The views of a scene show one set of named points, each view turned or mirrored, shifted and resized as a whole, with a little noise and some points left out.

Scene 1
View 1
z_946: [  8  -4  -3  14  38  12  -2   9  21 -22   0  18  11  49  -5  19  21  24
  28  14  13 -24 -14   7   6 -15  10 -13  11  24  -2  -5]
z_94: [ 15   8  25   0   6  21 -15   8  14  -1  19  18   1   9   0  -7   9  23
  20 -16   3 -26   0  12   1   4  -4  -7  -1  -2  10  31]
z_509: [ -7  -4   6  20  44  23 -10   8  23 -13   5  20   2  50  -3   4  13  18
  29  10   7 -29  -9  13  -2 -13  15 -23  19  23 -12   3]
z_14: [ 14  -4  -7  11  35   7   3  10  18 -23  -6  16  16  49  -6  31  23  27
  30  17  17 -22 -19   2  14 -17  11  -6   8  28   8 -13]
z_654: [  9  12  40  -3  -6  30 -21   7   7  21  18  16  -6  -8   1 -15   0  17
  19 -26   1 -32   4  15   7   8   1  -8   0  -2  24  39]
z_629: [-16   6  34  15  18  37 -21   6   9  26   7  17  -9  16   0 -14  -1   9
  26 -13   1 -36   2  19   5  -2  19 -23  18  18  13  23]
z_796: [ 31  -1  -5   3  26   1   1  11  25 -41  12  19  17  40  -5  20  27  35
  23   8  14 -16 -13   2   2  -7 -11  -1  -4   5  -4   7]
z_450: [ 21   0   1   5  24   8  -2  11  18 -23   5  17  13  36  -4  20  21  29
  25   7  13 -21 -13   4   9  -9   1  -3   1  14   8   2]
z_571: [ 13   4  15   5  18  17  -9   9  17 -10  12  18   6  24  -2   3  14  25
  22  -5   7 -25  -5  10   3  -2  -1  -9   3   7   6  18]
z_982: [  7  -2   6  11  33  17  -7   9  21 -19   9  19   6  40  -4   7  16  23
  26   5  10 -24  -8  10   0  -8   5 -15   9  14  -6   9]
z_173: [ -3  -2  13  16  39  24 -13   7  25 -17  15  21  -1  42  -2  -9  12  19
  25   0   4 -28  -3  15 -10  -6   5 -23  14  10 -19  18]
z_886: [ 19   6  18   0   8  16 -10   9  14  -7  14  17   5  14  -2   3  13  26
  21 -10   7 -24  -4   8   5   1  -3  -3  -2   3  13  22]
z_649: [ 31   1  -3   0  14   1   5  12  12 -20  -4  13  20  31  -6  37  24  33
  26   9  19 -18 -18  -1  23 -11   3   7  -4  19  26  -8]
z_363: [ 15   2  10   6  20  15  -7   9  17 -14  10  17   7  28  -4   9  16  25
  24   0   9 -24  -7   8   5  -5   1  -7   3  10   6  13]
z_106: [ 11  -6  -7  14  42   9   1  10  24 -32   2  18  14  55  -5  21  23  27
  28  17  14 -22 -15   5   3 -16   6 -11  10  22  -8  -6]
z_69: [  6  11  33   1  -2  28 -16   7   5  23   7  14  -2   1   0  -3   3  17
  23 -17   4 -30  -1  13  14   3   9  -7   4  10  31  24]
View 2
z_571: [-12  -3   6 -10 -16  -7  10   3  -2  14  20  12 -19   6   2 -11 -25   3
  16   7   2  -8  -8   6 -11   5  -9  -6   1   3   0  12]
z_69: [-21 -17   5  -7 -16  -6  10   5   1   9  22  27 -20  35  -1 -20 -22  -9
  18  22 -13   9   1   8 -18  13 -18   4   5  15  10  21]
z_796: [  2   1  14 -17 -25  -3  11  -3   4  14  12  -2 -14 -15   6  -1 -28  10
   9  -8  23 -24 -16   7   0   2  -5 -22   0  -4  -8   7]
z_363: [-11  -4   9 -12 -17  -6  10   3   0  19  19   8 -17   3   2  -9 -26   3
  14   4   6 -10  -8   9  -7   5  -8 -11   2   2  -2   9]
z_629: [-35  -7  -1   0  -1 -11   7  15  -8  31  32  23 -26  28  -3 -22 -23  -4
  25  25 -22  12   6  12 -19   6  -7   8   4   6   7   9]
z_509: [-23   6   8  -7  -2  -9   6  14  -5  48  27  -2 -21  -8   0  -8 -29   9
  17   5   3 -10  -4  15  -2  -3   5 -14   2  -9  -8  -8]
z_106: [-10   1  15 -14 -14  -3   9   8   4  44  18  -8 -15 -13   3   0 -30   8
   7  -4  18 -18  -9  17   6  -1   2 -26   3  -8 -12  -7]
z_649: [  2 -18  20 -20 -31   7  14   0  17  23   6   2  -8  10   4   0 -27  -7
  -5  -2  24 -13 -10  17   6   9 -15 -28   6   8  -4   8]
z_450: [ -4  -6  15 -16 -23   0  11   1   8  24  14   1 -13  -2   4  -2 -28   2
   5  -2  19 -16 -10  12   1   4  -8 -22   3   1  -5   6]
z_173: [-23  10   3  -5  -3 -14   6  10 -11  32  29   4 -23 -10   0 -11 -27  14
  25   7  -3 -10  -7   8 -11  -3   4  -4  -1  -9  -5   0]
z_14: [ -8  -8  19 -16 -18   4  10   8  11  46  14  -5 -12  -1   3   2 -30  -1
   0  -2  20 -14  -7  22   9   2  -4 -30   5  -1  -9  -6]
z_946: [-13  -2  14 -12 -12  -2   9   9   4  43  19  -4 -15  -6   1  -2 -29   4
   8   0  14 -13  -7  18   3   0  -1 -23   4  -4  -9  -5]
z_886: [-10  -7   7 -11 -21  -6  10  -1   0   4  18  16 -18  11   2 -13 -24   1
  16   8   2  -6  -8   4 -14   9 -13  -3   2   7   3  19]
z_654: [-21 -12  -1  -5 -16 -10  10   2  -6  -7  25  32 -23  32  -1 -25 -20  -5
  26  22 -18   9  -1  -1 -28  13 -18  14   1  15  12  29]
View 3
z_654: [ 49  18  33  26  30  64  25  37 -10 -14  55  -1  28   6 -30  28  33 -14
   8  19   0 -60 -53   4 -33 -33   5  -2 -10   8 -15 -25]
z_106: [-13   0 -36 -23 -11  33  31  27   9  22  37  29  14  45 -20 -11   8  18
 -29  -1  21   4   3  -8 -23  10 -16  21  -7  13 -40 -19]
z_649: [ -1   9 -17 -12 -15  63  25  57 -32   8  32  30  10  51 -14 -13 -13   1
 -15  14  27 -19   3  -4 -31   1 -20  22 -15   2 -41  13]
z_173: [  7   0 -13  -4  10  25  32   9  32  18  48  12  23  22 -30  11  37  13
 -20  -1   7  -8 -20  -6 -21  -4  -4   9  -1  18 -28 -43]
z_94: [ 30   9  20  21  16  57  20  31   0   0  46   4  26  19 -29  26  32  -8
   3  17   9 -35 -28   0 -27 -21  -4   4  -4   6 -22 -19]
z_571: [ 16   7   1   5   7  50  25  31   2   6  43  12  22  27 -26  12  22   0
  -8  11  13 -23 -18  -3 -26 -11  -8   9  -6   8 -28 -19]
z_363: [  9   5  -4   1   3  47  24  30   3  10  41  15  20  32 -25   9  20   3
 -11   9  15 -17 -11  -3 -25  -6 -10  12  -5   8 -32 -16]
z_509: [ -2   2 -31 -21   3  23  39  14  25  18  48  22  20  30 -24  -5  23  20
 -31  -6  10  -6 -18  -6 -23   2  -5  14  -6  21 -33 -42]
z_14: [ -9   5 -35 -26 -12  42  34  39  -8  16  38  31  12  46 -17 -18  -3  15
 -28   1  22  -7  -2  -6 -28   7 -15  23 -13  13 -40 -11]
z_69: [ 41  19  16  10  22  62  33  44 -20 -14  55   9  25  13 -25  11  19 -10
  -1  15   3 -59 -53   5 -36 -28   3   3 -16  12 -19 -22]
z_629: [ 36  16   0  -2  29  38  45  25   7  -9  65   9  27   4 -26   5  30   3
 -15   1  -6 -53 -66   3 -33 -25  10   2 -15  24 -15 -52]
z_982: [  3   3 -18  -9   2  36  30  22  13  16  43  19  19  33 -24   2  21  11
 -19   2  14 -10 -12  -5 -23  -1  -9  14  -5  13 -33 -26]
z_796: [ -7  -2 -12   0 -13  49  15  33   2  22  28  20  17  48 -24   8  13   4
 -12  12  27   6  20  -7 -20   6 -21  18  -1  -1 -42   1]
z_450: [ -2   5 -16  -8 -10  51  24  39  -8  14  34  23  14  44 -21  -3   5   5
 -15  10  23  -9   2  -5 -26   1 -17  18  -8   6 -38  -3]
View 4
z_946: [ 51  11 -13  19  -7 -21 -23  45  -9 -12 -27  20  22  32   8  18  28  -3
 -14   2   4  17   5  33  -1 -31  15 -14  15 -14 -21  -8]
z_571: [ 13  10 -15  14 -12 -33  -8  48  18 -17 -34  -4  11 -16  -2  -2  13 -10
  -3 -17  -1  -1   0  20   0 -22  -9  -1  11 -11  -8   3]
z_363: [ 27  10 -13  14 -12 -30 -14  51  14 -16 -34   4  15  -2   2   1  18 -11
  -7 -12  -1   5   0  21  -3 -24  -3  -4   8 -12 -18   4]
z_886: [ 12   7 -14  11 -17 -36  -6  57  29 -15 -39  -4  13 -23   0 -10   8 -13
  -3 -23  -4   1   0  14  -5 -19 -14   4   4 -10 -17  10]
z_629: [-24 -13 -15  -1 -28 -49  22  17   5 -14 -41 -23  24 -19  -7  24  -9  10
 -19 -11  13   5  20  23   2 -20 -21   2  19   6  26 -21]
z_450: [ 51  12 -12  19 -10 -23 -26  62  12 -13 -33  20  17  16  10   0  25 -14
  -8 -10  -2  16  -2  23  -8 -26   7  -6   4 -16 -36  10]
z_796: [ 58  27 -14  25   1 -16 -36  69  15 -17 -25  19   6  12   5 -10  37 -21
   2 -10  -8   3 -11  24  -1 -29  12 -10   7 -25 -39  14]
z_509: [ 32  15 -16  19  -5 -23 -13  27 -18 -15 -19   5  16  25  -5  26  29   2
 -13   6   6   5   6  38  11 -35  12 -19  26 -14   3 -21]
z_14: [ 64   6  -9  18 -13 -21 -27  55  -6 -10 -32  31  28  42  17  17  27  -4
 -19   2   6  28   7  32 -10 -30  16 -12   7 -12 -38  -1]
z_982: [ 32  15 -15  18  -6 -24 -15  42  -1 -15 -25   5  13  12  -2  11  26  -5
  -7  -3   1   4   2  29   4 -31   6 -11  17 -14  -9  -8]
z_654: [-33  -6 -15  -2 -29 -53  19  43  40 -17 -50 -27  14 -54  -6  -9 -16  -7
  -4 -33   1  -5  10   6  -5 -11 -36  15   4   1   8   6]
z_173: [ 17  20 -19  19  -1 -24  -8  27  -7 -19 -18  -8   7   3 -13  16  28  -2
  -4   0   2 -11   0  34  17 -33   5 -16  27 -15  12 -17]
z_106: [ 61  18 -13  24  -2 -16 -28  49 -11 -13 -22  23  18  37   6  15  38  -7
 -11   5   1  14   0  36   1 -34  20 -19  16 -19 -25  -7]
z_94: [ -5   7 -16   8 -16 -39   0  49  31 -18 -38 -15   9 -37  -7 -11   4 -11
   0 -26  -4  -8   0  12   0 -18 -19   5   7  -8  -3   8]

Which points are out of place in each view (at most two, in the order of its rows)? Write - if all are in place.
view 1 => z_509, z_450
view 2 => -
view 3 => z_363, z_14
view 4 => z_571

Scene 2
View 1
z_455: [ -2  -6   2  -7  17 -18   4  -7   1 -34  -4   1  -1  16  21  -3   1  12
 -13 -16   9  22 -23   3   4  -3 -23  16 -21 -14   4 -23]
z_376: [ 10   5  21   2  14 -40  12  -1 -11 -25   1  25   4  29  25  -7  20  14
 -39 -48   6  22  -9   3  27  -3 -40  18 -40 -32  -1 -11]
z_710: [ -1 -12   5  -5  21  -2  14  -2   6 -33 -16   0  -5  15  26  -9   9   5
 -14 -29   5  25 -21 -10  15   7 -24  31 -21 -21   8 -24]
z_252: [  2   1   0  -5  13 -36  -1 -10  -2 -33  10  11   3  16  16   4  -2  14
 -15 -10   9  20 -23  15  -5 -13 -25   3 -26 -12   0 -18]
z_995: [-16  16   1 -27  26 -29 -17 -35   1 -56  12 -18 -12  42  15  -4 -32  49
   1  10  38  19 -32   5  20  -2 -32 -13   3  18  -4 -35]
z_666: [  3 -15  -4  -1  12 -17   7   1   5 -27  -3   7   4   2  19   4   7  -4
 -11 -14  -2  23 -24   8 -13 -10 -15  19 -29 -19   7 -19]
z_315: [  4  -3   5  -3  14 -29   5  -4  -2 -30   2  12   2  16  21   0   6   9
 -19 -22   6  21 -20   7   3  -8 -26  13 -30 -19   2 -16]
z_234: [-23 -25 -19 -25  29  32  -1 -14  25 -53 -24 -40 -19   5  18  -7 -27  11
  25  20  19  23 -43 -14  -8   9   1  26  11  12  13 -46]
z_758: [-18  -8   0 -23  34  15   1 -20  13 -52 -20 -29 -19  29  22 -15 -16  28
   5  -6  26  23 -30 -20  28  17 -22  24   4   4   7 -40]
z_739: [  1  -3   4  -5  16 -26   4  -6   0 -33   1   8   1  18  20  -1   2  11
 -16 -19   9  21 -22   5   6  -6 -26  13 -25 -15   3 -20]
z_204: [  0  -9   9  -6  20  -7  12  -3   2 -33 -12   3  -4  18  24  -9   9   8
 -17 -32   6  23 -18  -8  17   6 -26  28 -25 -22   6 -23]
z_905: [-23  -9  -7 -29  34  18  -6 -24  17 -55 -17 -37 -21  25  19 -11 -27  30
  17  10  29  21 -37 -15  18  13 -15  18  13  16   8 -44]
z_171: [  7   6  16  -2  14 -42   6  -7 -10 -28   5  19   2  27  22  -4  10  17
 -30 -34  10  21 -14   6  19  -7 -38  10 -33 -23  -2 -15]
z_494: [ -2  -2   1  -8  16 -25   0 -10   0 -36   2   3   0  18  18   0  -3  17
 -11 -12  11  20 -25   8   1  -7 -24   8 -21 -10   1 -23]
z_789: [  4 -10  -3   0  10 -28   4   0   2 -27   2  12   7   6  18   5   8  -1
 -16 -15   0  22 -24  13 -13 -13 -17  13 -33 -20   4 -16]
z_830: [ -9  14  -5 -18  17 -41 -17 -27  -1 -47  20  -7  -3  31  10   6 -25  36
  -3  12  28  19 -31  17  -1 -14 -27 -16  -8  12  -5 -27]
z_890: [-12  15   8 -21  26 -28 -10 -30  -3 -51   6 -11 -12  43  18  -8 -20  44
  -9  -8  33  20 -26   1  31   2 -37  -2  -4   7  -3 -31]
View 2
z_204: [ -1 -27 -29  -4  24  -1  14 -18   2  12  -9  16 -31  24  19   1 -34  33
  13  12   8   2  -3  22  -2   9  -7  17   9   3  38 -11]
z_455: [  7 -21 -22 -10  13   3  10 -13  10  14   3  19 -31  25  17  -6 -23  40
  12   6  -1  -2   4  17   2  10  -2   7   2   9  40   6]
z_376: [-14 -31 -22 -10  15 -16  -1   2  13  16   2  26 -20  12  15  -7 -27  51
  34  16  -8  -9 -18  41  -9  15  -6  28  25  16  30 -44]
z_234: [ 35 -15 -23  -9  37  32  39 -45  -4  18 -13  11 -55  46  25  -1 -25  20
 -27  -9  25  11  35 -13  18  -3  -8 -21 -24  -1  53  76]
z_739: [  4 -21 -21 -11  10   1   6  -6  11  13   7  20 -26  23  13  -9 -21  44
  18   6  -6  -5  -1  21  -1  11   0   8   5  14  39   1]
z_666: [  7 -10 -32  -2  -8   4   2  -6   2  -1   8   7 -26  28   9  -5 -24  33
  12  12  -3  -2   1  13  -5  20   9   4  -6   9  43   8]
z_789: [  4 -11 -30  -5 -12   1  -3   1   7   1  13  11 -23  26   8 -10 -19  38
  17  11  -9  -4  -1  16  -6  22  11   6  -3  14  40   4]
z_830: [ 23 -22   6 -33  18  15  11   1  33  31  27  45 -35  25  16 -22   9  68
   9 -19 -17 -16  17  14  12   0   1 -13   0  29  40  41]
z_252: [  8 -16 -16 -16   0   3   0   3  17  12  18  24 -25  23  11 -14 -11  51
  18   3 -14 -10   2  19  -2  15   6   4   2  20  38   9]
z_905: [ 31 -28  -9 -19  59  26  41 -41   8  36 -12  30 -56  38  29  -4 -20  36
 -18 -16  20   3  30   0  21 -11 -17 -12  -7   5  48  59]
z_758: [ 20 -33 -12 -14  60  16  38 -41   7  35 -18  29 -49  32  30  -3 -27  36
 -10  -7  22   4  19   9  16 -10 -21  -3   2   4  44  36]
z_710: [  6 -24 -29  -4  25   3  18 -23   0  14 -10  13 -35  26  19  -1 -34  29
   7  10  11   3   3  18   1  10  -7  10   4   4  41   1]
z_995: [ 25 -32  15 -38  45  18  25 -12  34  46  14  52 -43  25  23 -20   5  69
   2 -24  -8 -14  21  15  20 -12 -14 -14   6  28  40  47]
z_315: [  2 -20 -23  -9   4  -1   4  -3  11  10   9  19 -24  22  13  -9 -21  44
  19   9  -6  -6  -2  23  -4  15   1  11   6  13  38  -5]
z_890: [ 14 -37   8 -30  50   9  24 -14  30  44   5  49 -40  21  25 -16  -4  65
   8 -15  -3 -11  12  23  14 -10 -17   0  15  24  36  23]
z_494: [ 12 -19 -20 -13  14   7  11  -9  11  16   6  22 -33  25  17 -10 -16  44
   8   1  -2  -4   7  15   3   9   1   2  -1  14  41  18]
View 3
z_252: [ 21  -9  11  16  -8  12  12  16 -15 -15 -13 -24 -12  -6  15  -1  16   7
   2 -21   9  12   8  21   6  -1   4   1   1  22  11   4]
z_710: [ 15  -5   7  20  -9  16  18   4   6  -8   0 -12  -6  -2  16   7   9  -8
   6  -9  -2  14  -1   7   2   8  -6   1   7  15  20 -11]
z_830: [ 41  -3  10   9  -5  11  22  13 -14 -27 -31 -32 -14   2  13   0  16 -11
   4 -36  22  12  13  18  -2 -21   4  -6 -19  14   8   5]
z_739: [ 14  -8   7  14 -11  13  11  13  -9 -10  -4 -22  -8  -6  18   1  15   4
   1 -14   2  11   4  18   5   6   0   5   6  21  15  -2]
z_376: [  5  -8  -8  -3 -21   8  -2  14 -13  -5   7 -31  -3  -7  28   1  20   4
  -3  -6  -8   6   6  27   4  13  -3  17  12  21  16  -2]
z_758: [ 33   4   4  18  -5  16  33  -6  21 -16 -12 -12  -6   9  13  12   5 -36
  12 -17   4  15  -1  -5  -9  -5 -11  -7  -9   2  23 -20]
z_789: [ 13 -12  15  25  -5  15  12  17 -11  -9  -6 -15 -11  -9  13  -1  13  16
   2 -16   6  14   4  20  10   8   4   1   8  26  13   2]
z_204: [ 11  -6   3  16 -12  14  14   6   4  -6   3 -15  -6  -3  19   6  11  -6
   5  -8  -5  13  -1  10   3  12  -6   6  10  16  21 -11]
z_995: [ 47   4   3   2  -8  10  27   6  -3 -29 -32 -32 -11   8  15   5  14 -29
   7 -34  19  11  12  12  -9 -25  -2  -8 -24   6  10  -4]
z_315: [ 14  -9   7  15 -10  12  10  13  -9 -10  -5 -22  -9  -6  17   1  15   5
   1 -14   3  12   4  19   6   5   0   4   6  22  14  -1]
z_905: [ 41   5  12  25  -1  18  41  -6  22 -21 -21  -9 -10  11   8  12   3 -38
  13 -24  13  18   0  -8  -9 -13  -8 -14 -15   2  21 -18]
z_890: [ 38   3  -3  -2 -12   9  20   5  -1 -23 -21 -33  -7   7  20   5  15 -29
   6 -26  10   9   9  13  -8 -16  -5  -1 -16   6  14  -7]
z_171: [ 12  -8  -3   1 -17   9   3  15 -14  -9  -2 -31  -5  -6  25   0  19   1
  -1 -12  -2   7   8  25   4   7   0  11   6  19  15  -1]
z_234: [ 39   0  26  46   8  24  46  -4  22 -18 -23   3 -15   7   0  11  -1 -23
  14 -25  16  23  -4 -12  -1  -9  -5 -21 -12   9  20 -15]
View 4
z_455: [ 15  -7  -3   1  20  -6  -9  -3  10  25   2   2  -2   6   6  16   8   4
   0   3 -20  15 -14  -2   8   2   1   8   1  -6  -1   4]
z_830: [ 35 -24  10  -8  15   6  -4 -24   2  33   6   7  -2   1  22  31  -3  15
   6   5 -26  11  -2 -14  24 -31   0 -22  -4   0  16   6]
z_315: [ 11  -7  -7  -1  17  -5 -12  -5  14  31   4   6   2  12  10  18   3   3
  -3  12 -18  19 -15  -3   8   9   7   5   0  -3  -4   7]
z_739: [ 14  -8  -5   0  18  -6 -10  -5  12  28   4   4   0  10  10  18   4   4
  -2   8 -19  17 -14  -3   9   4   4   5   0  -4  -2   5]
z_789: [ 12  -6  -8   2  17 -11 -11  -5  20  32  12  15   3   6   8   8   6  -1
 -14  13 -23  22 -19  -8  13  11   5   1   4  -8  -9   8]
z_252: [ 17 -11  -4  -4  16  -4 -11 -12  14  34   8  11   3  10  14  19   0   6
  -5  13 -22  18 -13  -9  16  -1   5  -7  -1  -3  -1   8]
z_890: [ 27 -20   8  -7  20   6  -6 -11  -5  24  -9 -12  -8   6  13  36   3  17
  20  -6 -18   5   0   1  11 -24  -2   1  -7   1  19  -1]
z_171: [  4  -7  -8  -8  16   1 -17  -6  14  33   2   0   6  29  16  28  -3   8
   7  18 -11  18 -13   0   6  13  12   7  -5   2  -3   6]
z_494: [ 18 -11  -1  -2  18  -4  -9  -7   9  29   5   6  -1   5   9  18   4   6
  -2   5 -22  15 -13  -5  13  -3   2   0   1  -5   2   5]
z_710: [ 10  -5  -4   4  23 -10  -8   5   8  19  -4  -5  -7   2  -1  12  14   1
   0  -4 -19  15 -13   3   4   7  -2  20   3  -9   1   2]
z_376: [ -4  -4 -13  -6  17   0 -22  -1  18  33  -1  -3   9  36  14  28  -3   6
   8  21  -7  19 -16   4  -1  24  15  16  -6   4  -8   6]
z_995: [ 39 -26  15  -7  19   9  -2 -21  -8  26  -6  -6  -9  -2  19  37  -1  21
  19  -7 -24   3   4  -6  20 -41  -4 -14  -8   2  25   1]
z_758: [ 26 -13   9   3  26  -4   1   4  -9   9 -15 -18 -19 -12  -5  21  18  11
  15 -24 -23   3  -2   6   4 -21 -13  18   0  -7  22  -4]
z_234: [ 39 -13  13  12  26 -16  11   3  -7   7  -4  -2 -24 -41 -13   0  26   2
  -5 -34 -38   6  -6  -4  15 -32 -25   8  12 -18  18  -2]
z_666: [ 13  -4  -8   5  19 -13  -9  -2  17  28  10  13  -1   1   4   5   8  -2
 -15   6 -26  21 -19  -7  12   9   1   5   6  -9  -9   7]
View 5
z_171: [  9  -3  -4  10   5  -3  14 -16  15  -3  28   3 -14 -12  18   7   9  -8
 -19  19  -5  22 -14  15 -12   2  37   4   6   2  -7  -9]
z_758: [ 14   4  -4  -4  11 -16  17 -14  -6  17  24   0   3 -11  -1  -2   1 -19
  -9   5   1   2   2  21   5   3  -9   1   3   4  -6  -7]
z_204: [  7   4 -10   8   8  -6  16 -12  15   4  23   9  -8 -15   9   3  14  -9
 -14  14   5  17 -11  14  -6   2  12   0   2  10   0  -6]
z_234: [  5   8  -7  -4  13 -16   6  -3 -18  14  17   7  12 -10  -7 -15   0  -2
   2 -14  21  -9   8  12  15   4 -17 -10  -8   5  -2  -5]
z_890: [ 17  -4   3  -4   8 -12  14 -19 -14   9  29  -9  -3  -6   9   0 -10 -17
 -13   9 -13   4   0  22  -1   4  20   5   6  -8 -15 -12]
z_905: [ 12   4  -2  -7  12 -18  11 -10 -20  18  21  -1   9  -8  -4 -10  -6 -13
  -3  -5   6  -7   8  18  12   4 -12  -3  -2   0  -8  -8]
z_739: [  6   0  -6   8   7  -5  10 -11   8  -2  24   6  -9 -11  12   0   8  -2
 -13  10   4  16  -9  12  -6   3  27  -1   2   4  -5  -8]
z_666: [ -1   2  -9  12   6  -3   5  -5  10  -5  20  13  -7 -13  11  -3  13   7
  -9   3  14  16 -11   6  -6   2  25  -7  -2   7  -1  -7]
z_830: [  9  -7   4   0   6  -9   3 -12 -22  -1  26  -7  -2  -3  12  -7 -12  -1
 -11  -1  -6   2  -1  14   0   5  37   0   1 -12 -18 -12]
z_710: [  7   5  -9   7   8  -7  14 -11  11   5  21   9  -4 -15   6   1  13  -8
 -11  10   8  14  -8  14  -2   2   7  -1   1  10   0  -6]
z_494: [  5  -1  -5   7   6  -6   7 -10   1  -1  23   4  -6 -10  11  -2   5  -1
 -11   6   4  12  -8  12  -4   4  27  -2   1   1  -7  -9]
z_315: [  5   0  -6  11   6  -4   9 -10  10  -4  24   7 -10 -12  14   2  10  -1
 -14  11   4  18 -12  11  -8   3  30  -1   2   5  -4  -8]
z_252: [  4  -2  -4   8   5  -4   5 -10   1  -6  24   4  -9  -9  15  -2   4   3
 -13   6   3  14 -10  10  -6   4  37  -2   0  -1  -8 -10]
z_455: [  6   1  -6   8   6  -6  10 -10   6   1  23   7  -6 -12  10   0   8  -3
 -12   8   6  13  -8  12  -4   2  21  -2   1   4  -4  -8]
z_376: [  9  -2  -7  13   4  -1  17 -18  25  -3  28   6 -17 -14  19  11  14 -11
 -21  25  -6  28 -18  16 -16   1  35   6   8   6  -4  -8]

Which points are out of place in each view (at most two, in the order of its rows)? Write - if all are in place.
view 1 => z_710
view 2 => z_494
view 3 => z_739, z_234
view 4 => z_890
view 5 => z_758
